Points on a hilly landscape, in no order, each with its height.
From any point a climber steps to the highest of the 3 points nearest to it. It stops when none of these is higher. Distance is the straight distance between rows; heights are no part of it.
j401 (h 43.3): -25	7	6	7	-5	17	-12	-9	-11	14
j397 (h 2.9): 12	-43	-40	-31	-29	-33	41	11	-25	28
j496 (h 44.6): 38	21	44	34	27	8	-30	-22	54	-26
j447 (h 50.8): 3	-14	-22	-27	-25	-29	47	46	-32	9
j34 (h 66.6): 1	-30	-14	-22	-25	-20	32	10	-34	8
j342 (h 8.8): 38	7	20	28	24	8	-22	-12	46	-21
j998 (h 6.0): 19	13	9	30	19	12	-28	2	41	-13
j160 (h 67.9): 17	25	33	32	22	10	-29	-6	43	-28
j89 (h 53.2): -25	20	21	-18	-2	9	15	9	-35	-10
j383 (h 59.2): -21	23	21	13	4	21	-17	-9	-8	11
j576 (h 14.8): -5	49	36	41	20	21	-34	2	34	-5
j602 (h 28.8): -18	17	-6	-27	-12	-19	29	57	-34	-10
j612 (h 40.4): -15	40	24	28	14	26	-30	-1	17	5
j863 (h 58.8): -19	35	20	28	4	24	-21	-5	7	9
j824 (h 13.4): 40	-13	-3	16	23	0	-19	-23	46	-23
j338 (h 58.7): -12	-2	1	-10	-15	5	6	1	-27	11
j663 (h 21.3): -3	-37	-49	-1	-6	-15	-4	-7	11	15
j437 (h 29.9): -20	17	22	1	-6	13	-4	-7	-22	12
j749 (h 76.9): -13	7	-2	20	6	10	-19	-3	11	18
j46 (h 55.0): -3	-39	-30	-18	-21	-25	22	-4	-18	27
j906 (h 68.3): -9	-26	-20	-13	-20	-5	15	-4	-28	17
j72 (h 43.9): -8	5	-7	-29	-19	-22	37	40	-42	0
j206 (h 62.8): -12	-9	3	-20	-16	-6	19	3	-34	4
j985 (h 28.3): 9	-31	-32	-28	-29	-35	48	24	-32	13
j597 (h 20.9): 45	-26	-15	4	25	5	-9	-39	43	-27
j785 (h 44.0): -9	-10	-21	8	-3	2	-13	-2	-1	16
j134 (h 72.7): -5	-11	-21	19	4	7	-19	0	14	9
j733 (h 29.1): -9	-23	-26	2	-15	-4	3	-9	-9	23
j248 (h 59.9): -15	18	8	16	-1	18	-23	-3	5	9
j391 (h 61.2): -4	-13	-11	-29	-18	-24	35	23	-39	-1
j201 (h 49.2): -20	16	18	-26	-4	-4	24	29	-38	-17
j665 (h 35.5): 40	-3	27	7	32	7	-19	-57	49	-24
j972 (h 55.1): -22	15	18	-19	-9	8	13	5	-38	-8
j525 (h 41.3): 8	49	49	45	22	19	-31	3	45	-12
j48 (h 17.6): 0	-37	-49	1	0	-11	-9	-6	15	13
j97 (h 59.8): -17	-1	15	-15	-17	0	16	4	-36	-3
j675 (h 38.5): -20	3	7	-5	-4	10	0	-8	-20	11
j781 (h 32.7): -4	-20	-29	3	-5	-3	-9	-7	6	21
j674 (h 15.4): 7	31	27	39	14	18	-29	4	34	-12
j81 (h 28.7): -34	33	-4	-37	-5	-17	27	75	-36	2
j381 (h 57.7): -26	31	27	6	1	28	-13	-9	-12	10
j953 (h 64.0): -6	-14	-5	-23	-21	-12	25	13	-37	6
j176 (h 30.3): 44	0	9	4	37	5	-23	-84	59	-13
j398 (h 39.8): -26	26	4	-36	-1	-8	24	49	-36	-21
j869 (h 45.6): 4	-4	-14	21	8	8	-22	2	22	5
j227 (h 32.6): 47	-10	7	7	29	4	-16	-59	54	-22
j444 (h 35.8): -8	-36	-34	-8	-12	-16	6	-12	-7	25
j305 (h 70.7): -2	-29	-20	-17	-24	-13	25	2	-24	20
j50 (h 12.6): 10	-22	-37	9	8	-2	-14	-7	27	0
j705 (h 47.0): 22	42	55	40	27	11	-28	-10	50	-30
j282 (h 2.7): 24	-20	-33	14	17	-2	-15	-9	34	-14
j480 (h 37.9): -3	-45	-46	-22	-19	-25	17	-6	-11	31
j236 (h 65.1): -13	-15	-7	-9	-12	2	8	-6	-23	13
j894 (h 52.7): -16	4	11	-20	-16	-6	25	26	-41	-12
j7 (h 32.4): -9	2	-5	-34	-14	-12	33	43	-41	-6
j610 (h 11.3): 30	1	-2	19	17	5	-18	-8	39	-22
j939 (h 49.8): -20	24	30	-13	-1	18	11	8	-32	-10
j868 (h 38.7): 38	3	35	17	29	8	-23	-36	57	-26

For each start below, name every point that the climber comes to, in order.
j227 -> j665, j868, j496, j160
j401 -> j383, j248, j749
j610 -> j824, j597, j227, j665, j868, j496, j160
j282 -> j824, j597, j227, j665, j868, j496, j160
j391 -> j34, j305
j863 -> j248, j749
